Each scene shows the same named points in several views. A view is turned or mirrored, shifted and resized as a whole, has a little noise and may leave points out.
In the rows, zero is written as 128.

Scene 1
View 1
Z_899: [126 116  87 131 144  84 169 124 137 130  91  94 179 128 177 134  79 149
 183  94 116 113]
Z_969: [167 156 118 127 122 124 140 123 130 141  94 168 154 122 114 150 107 134
 203 132  74 121]
Z_174: [143  97  94 124 115  95 177 104 163 112  67  32 161 168 182 108  71 151
 183  82 139  94]
Z_417: [152 161 115 159 112 128 109 142  62 128 120  59 121 145 119 117 113 121
 199  91 101 131]
Z_437: [140 140 103 144 130  96 151 126  92 132 102  81 152 128 139 131  96 142
 185  90 105 119]
Z_252: [161 125 102 114 123  92 192  96 161 128  50 100 169 133 144 128  86 169
 184 105  96  82]
Z_281: [124 141  99 146 120 127  89 153  79 138 140  60 137 137 162 121 109 120
 205  96 104 147]
Z_192: [123 131 112 108  97 112  95 112 105 157 106  47 137 124 153 116 115 165
 178 107  73 132]
Z_328: [152 141  90 157 145 127 136 160 114 113 117 125 158 155 159 142  90 100
 227 106 127 126]
Z_300: [113 162 110 153 142 109 102 159  57 152 161 151 149 104 133 152 111 115
 194 112  84 171]
Z_963: [108 119  99 120 117 104 106 128 104 151 120  57 150 124 173 123 101 153
 181  97  95 142]
Z_591: [152 153  95 144 135 112 133 138  94 138 105 103 153 122 143 139 107 135
 208 104  94 122]
Z_4: [129  99  97 117 133  99 174 117 184 121  94 136 186 148 178 136  67 137
 187 112 123 118]
Z_369: [146 124  98 116 128 106 154 119 156 134  87 130 173 133 160 138  89 148
 197 119  98 111]
Z_329: [149 106 108 142 138 103 200 121 186 100  92 164 179 164 149 141  55 112
 191 112 146 111]
Z_14: [131 133 117 164 129 109 140 143  99 116 134 104 148 152 135 130  85 105
 187  92 134 144]
Z_34: [142  91 121  90  91 104 170  77 200 133  61  81 162 155 158 116  73 172
 167 113 106  98]
Z_712: [145 125 107 122 122  85 185  97 143 132  71  95 163 130 139 127  83 164
 171  99 100  98]
Z_183: [121 173  96 177 158 116 100 183  34 136 169 140 148 110 137 154 113  98
 210 100 102 167]
View 2
Z_4: [142 108 124 114 154 153 117 114 140 137 144 142 133 100 119 165 132 148
  73 118 113 125]
Z_437: [123 151 106 139 117 115 122 116 135 156 154 151 137 106 130 116 146 147
 114 112 138  92]
Z_969: [107 123 103 157 118 119 153 106 163 148 160 136  99  96 121 158 150  93
 101 115 126 101]
Z_591: [117 153 104 156 113 116 131 111 147 150 142 160 130  99 133 111 168 123
 111 129 125  94]
Z_963: [137 179  88 142 109 133 110 148 133 143 161 155 152  96 135 119 147 134
 103 139 130  85]
Z_369: [126 124 108 128 142 136 125 107 156 139 153 150 122 101 126 156 143 133
  89 119 116 107]
Z_899: [129 136 114 113 143 133 102 109 134 139 145 151 137 111 123 136 134 162
  96 111 126 108]
Z_14: [145 139 130 155 105 127 140 131 109 160 137 137 144  94 124 113 145 129
 108 117 141 119]
Z_281: [139 180 102 165  97 125 123 145 121 146 132 163 152  94 136  94 170 119
 108 148 125  99]
Z_300: [120 173  89 176  78 106 128 144 103 131 125 129 107 104 126 127 148  73
 106 119 143 104]
Z_712: [122 124 108 112 144 130 120 102 158 158 177 148 134 103 125 149 130 164
 106 105 133  89]
Z_417: [128 167 110 170  94 109 145 129 135 170 154 156 149  94 136  83 173 128
 129 132 140  87]
Z_34: [144 113 112 105 164 166 124 119 183 162 197 157 157  90 127 166 133 173
  81 130 114  91]
Z_328: [133 126 132 160 117 122 142 107 127 146 112 149 125  99 123 114 166 118
 100 124 117 131]
Z_329: [145  78 149 124 152 147 146  98 132 154 141 128 125  99 113 163 129 147
  85  98 121 142]
Z_252: [118 114 110 108 156 132 124  90 176 158 179 153 131 104 125 151 135 168
 101 106 122  89]
Z_174: [149 127 129 101 161 152 109 109 153 164 163 168 175  98 129 118 145 203
  98 126 115 101]
Z_183: [118 176 104 184  73  94 128 134  87 132 101 134 109 107 128 100 160  76
 116 115 145 117]
View 3
Z_417: [112 131 135  91 135 117 117 142 115 147 106 138 123 109 157 103 102 153
 106 126 146 162]
Z_14: [126 144 112 100 112 112 126 120 118 139 111 138 120 124 163 101 123 165
  94 137 138 119]
Z_437: [112 125 119  96 123 115 137 140 119 150 113 144 125 123 155 122 117 136
 105 135 118 128]
Z_281: [121 140 111 111 114 117 110 142 113 146 105 118 143 106 142  91  96 154
 100 127 131 157]
Z_963: [102 130 112 100 117 112 114 154 116 157 115 116 144 114 131 110 114 148
 108 125 109 135]
Z_4: [120 140  80 128 106 124 134 122 130 143 118 120  94 135 138 133 154 132
  99 157  97  88]
Z_591: [119 133 116 104 114 128 126 139 112 136 111 138 119 123 151 129 109 126
 108 130 128 141]
Z_899: [115 124  97 113 113 117 147 135 125 153 116 135 118 129 148 128 135 125
 100 150  95 103]
Z_328: [143 147 101 124 108 132 129 112 118 128 104 134 104 126 161 114 114 136
  95 144 139 133]
Z_252: [100 112 110 108 135 126 143 140 136 153 117 143  83 133 146 152 152 111
 112 155  92 105]
Z_192: [ 90 122 117 100 127 114 105 167 121 158 114 114 133 112 119 119 114 140
 115 126 104 148]
Z_174: [ 99 109  99 121 141 110 151 139 151 176 107 128  99 115 147 103 150 138
  95 173  82 113]
Z_969: [118 146 113 103 115 141 109 134 107 118 121 137  86 141 139 160 129 121
 116 126 138 124]
Z_183: [148 161 115  96  85 122 119 122  83 117 111 141 158 123 165 116  80 148
 101 107 164 143]
Z_369: [115 132  95 118 115 131 127 136 122 138 118 126  96 134 135 144 139 120
 108 146 107 110]
Z_712: [ 94 114 118  92 135 113 139 147 133 156 122 142 102 128 146 138 147 131
 112 142  97 104]
View 4
Z_369: [ 92 103 118 132 101 148 140 143 141  93 146 140 167 120 116 143 134 122
  87 125 122 102]
Z_34: [126  72 104 142  95 151 112 182 119  81 204 139 188 131 108 159 142 116
  74 120 120 110]
Z_899: [105 107 117 145 102 116 146 130 119 100 165 139 151 130  99 140 126 124
 115 122 118  97]
Z_183: [ 72 139 137 139 134 106 183  98 133 149  54 133 140  99 121 128  91 109
 101 172  84  94]
Z_328: [ 93 127 143 124  97 138 139 124 149 129 112 123 133 104 100 123 119 132
 100 169 107  92]
Z_712: [112  97 103 149 117 135 140 161 109 107 165 138 165 134 120 143 148 125
 112 117 136 112]
Z_417: [122 125 122 152 116 120 150 160  91 157  95 112 152 109 122 125 116  97
  96 200 100 106]
Z_192: [109 103  99 158 100 114 161 164  82 112 130 126 183 126 119 152 109  64
  73 166  89 102]
Z_591: [ 91 124 118 141 106 128 161 142 114 127 102 126 156 116 120 129 128 101
 102 157 116  99]
Z_14: [117 109 137 145 130 117 138 133 133 146 121 133 143 108 110 135 109 136
 105 172  93 104]
Z_281: [108 120 127 148 100 104 156 135 105 137 109 120 150 110 103 132  93  84
  83 196  74  91]
Z_963: [111 104 112 159 111 101 159 148  94 120 130 133 169 124 111 149  99  82
  85 166  81  99]
Z_300: [ 74 125 130 144 144 111 184 107 133 142  53 141 162 102 129 138  94 106
  91 160  84 101]
Z_969: [ 80 111 118 125 120 168 151 151 146 118  91 136 180 108 139 140 140 122
  82 138 128 118]
Z_4: [100  93 127 129 102 138 129 132 154  85 176 147 158 118  96 147 127 143
  93 114 113  99]
Z_174: [139  95 113 153  86 109 118 159  98  99 220 128 144 139  84 140 131 122
 118 139 117  92]
Z_329: [108  93 139 120 118 158 112 134 175 109 169 149 146 110 104 140 138 178
 103 117 125 110]
View 5
Z_281: [131 199 123 133 176 149 127 114 121 100 151 144 163  72 137 122  54 165
 126 125 131 128]
Z_34: [137 125 121 131 126 159 101 112 133 157  92  98 145  86 112 118  53  98
 164 185 106 140]
Z_969: [127 117 121 117 172 140 132 155 119 102 121 111 168  97 118 167  85 134
 124 157 151 151]
Z_174: [140 135 127 151 146 148 107  86 139 172 105 131 147  82 128  91  50 107
 172 143 101 140]
Z_192: [133 187 115 125 126 162 123 123 134 111 119 130 157  64 120 121  66 167
 131 152 122 123]
Z_437: [137 142 130 136 158 140 126 118 137 112 125 144 168  82 118 123  78 146
 143 119 119 141]
Z_4: [124 113 143 143 171 155 114 135 133 119 103  97 170  78 131 113  51  74
 171 152 132 154]
Z_417: [141 173 116 127 166 134 128 106 122 115 152 157 158  91 124 142  74 183
 118 121 122 132]
Z_329: [134  88 146 141 195 133 106 120 119 128 123 106 163 109 124 137  54  67
 163 146 120 167]
Z_183: [125 172 138 131 212 134 140 145 120  44 169 151 191  79 136 146  75 165
 114  89 145 146]
Z_252: [137  99 125 134 137 147 121 124 141 152  88 118 155  89 116 123  83 115
 161 153 125 146]
Z_899: [132 129 136 145 160 149 118 122 141 119 110 125 170  76 127 105  67 109
 165 125 124 148]
Z_369: [126 123 131 133 165 150 123 138 130 123 108 108 165  83 129 130  69 109
 150 152 138 147]
Z_300: [122 170 135 123 188 142 133 156 122  39 157 135 187  75 124 151  72 155
 119 113 143 145]
Z_328: [127 142 133 140 212 133 128 123 114 116 147 130 168  95 145 134  59 123
 133 120 143 151]
View 6
Z_591: [ 88 104 104 112 118 127 150 125 154 138 145 113 104 146 159 146 121 166
 153 152 140 142]
Z_963: [ 85  90 106 116 165 139 147 145 173 120 147 102  69 118 169 147 104 161
 165 156 147 131]
Z_417: [ 61 103  92 106 133 116 130 100 153 111 163  87  80 148 169 128 109 199
 169 140 150 143]
Z_281: [ 62  80 103 100 142 122 158 132 175 121 164  91  79 135 182 130 101 174
 181 146 164 145]
Z_369: [120 112 120 105 122 174 162 162 155 130 144 131 108 139 166 171 152 152
 131 162 133 150]
Z_328: [ 77  98 111  80  92 137 168 142 157 134 170 120 119 160 194 131 145 162
 158 155 134 165]
Z_192: [ 97  90 106 131 172 152 147 134 168 111 139  93  59 120 150 166  99 179
 156 150 167 131]
Z_899: [101 101 127 123 123 170 142 150 160 154 151 136  86 123 186 158 149 139
 140 168 119 134]
Z_252: [138 125 122 136 121 195 129 137 134 140 143 138  86 135 166 180 164 164
 108 161 119 140]
Z_300: [ 65 113  89  82 136  78 168 147 172 128 123 105 134 144 149 119  97 139
 191 152 129 136]
Z_34: [146 116 129 125 157 225 141 164 151 104 155 127  60 118 177 192 168 166
 109 165 128 152]
Z_437: [ 85 111 109 121 131 141 126 124 152 138 148 116  88 133 175 143 131 163
 150 156 125 133]
Z_329: [109 130 120  70 103 179 154 170 154 118 167 146 124 147 207 142 185 143
 128 169  88 168]
Z_4: [120 109 130  98 125 194 163 181 164 131 152 140 104 130 193 167 170 135
 130 173 114 156]
Z_14: [ 69 116 105  81 131 130 139 141 165 114 165 110 100 137 198 119 138 161
 162 160 113 151]
Z_712: [122 126 118 131 135 182 122 136 141 135 140 131  83 127 168 170 154 158
 120 165 111 133]
Z_183: [ 42 105  88  78 116  62 165 130 174 141 141 104 138 153 164 101  95 144
 199 150 130 142]

In a view up to two points have been moved. Name them for each view, in the order of its rows, or write none.
view 1 | Z_963
view 2 | Z_591
view 3 | Z_712
view 4 | Z_183, Z_174
view 5 | Z_4
view 6 | Z_329
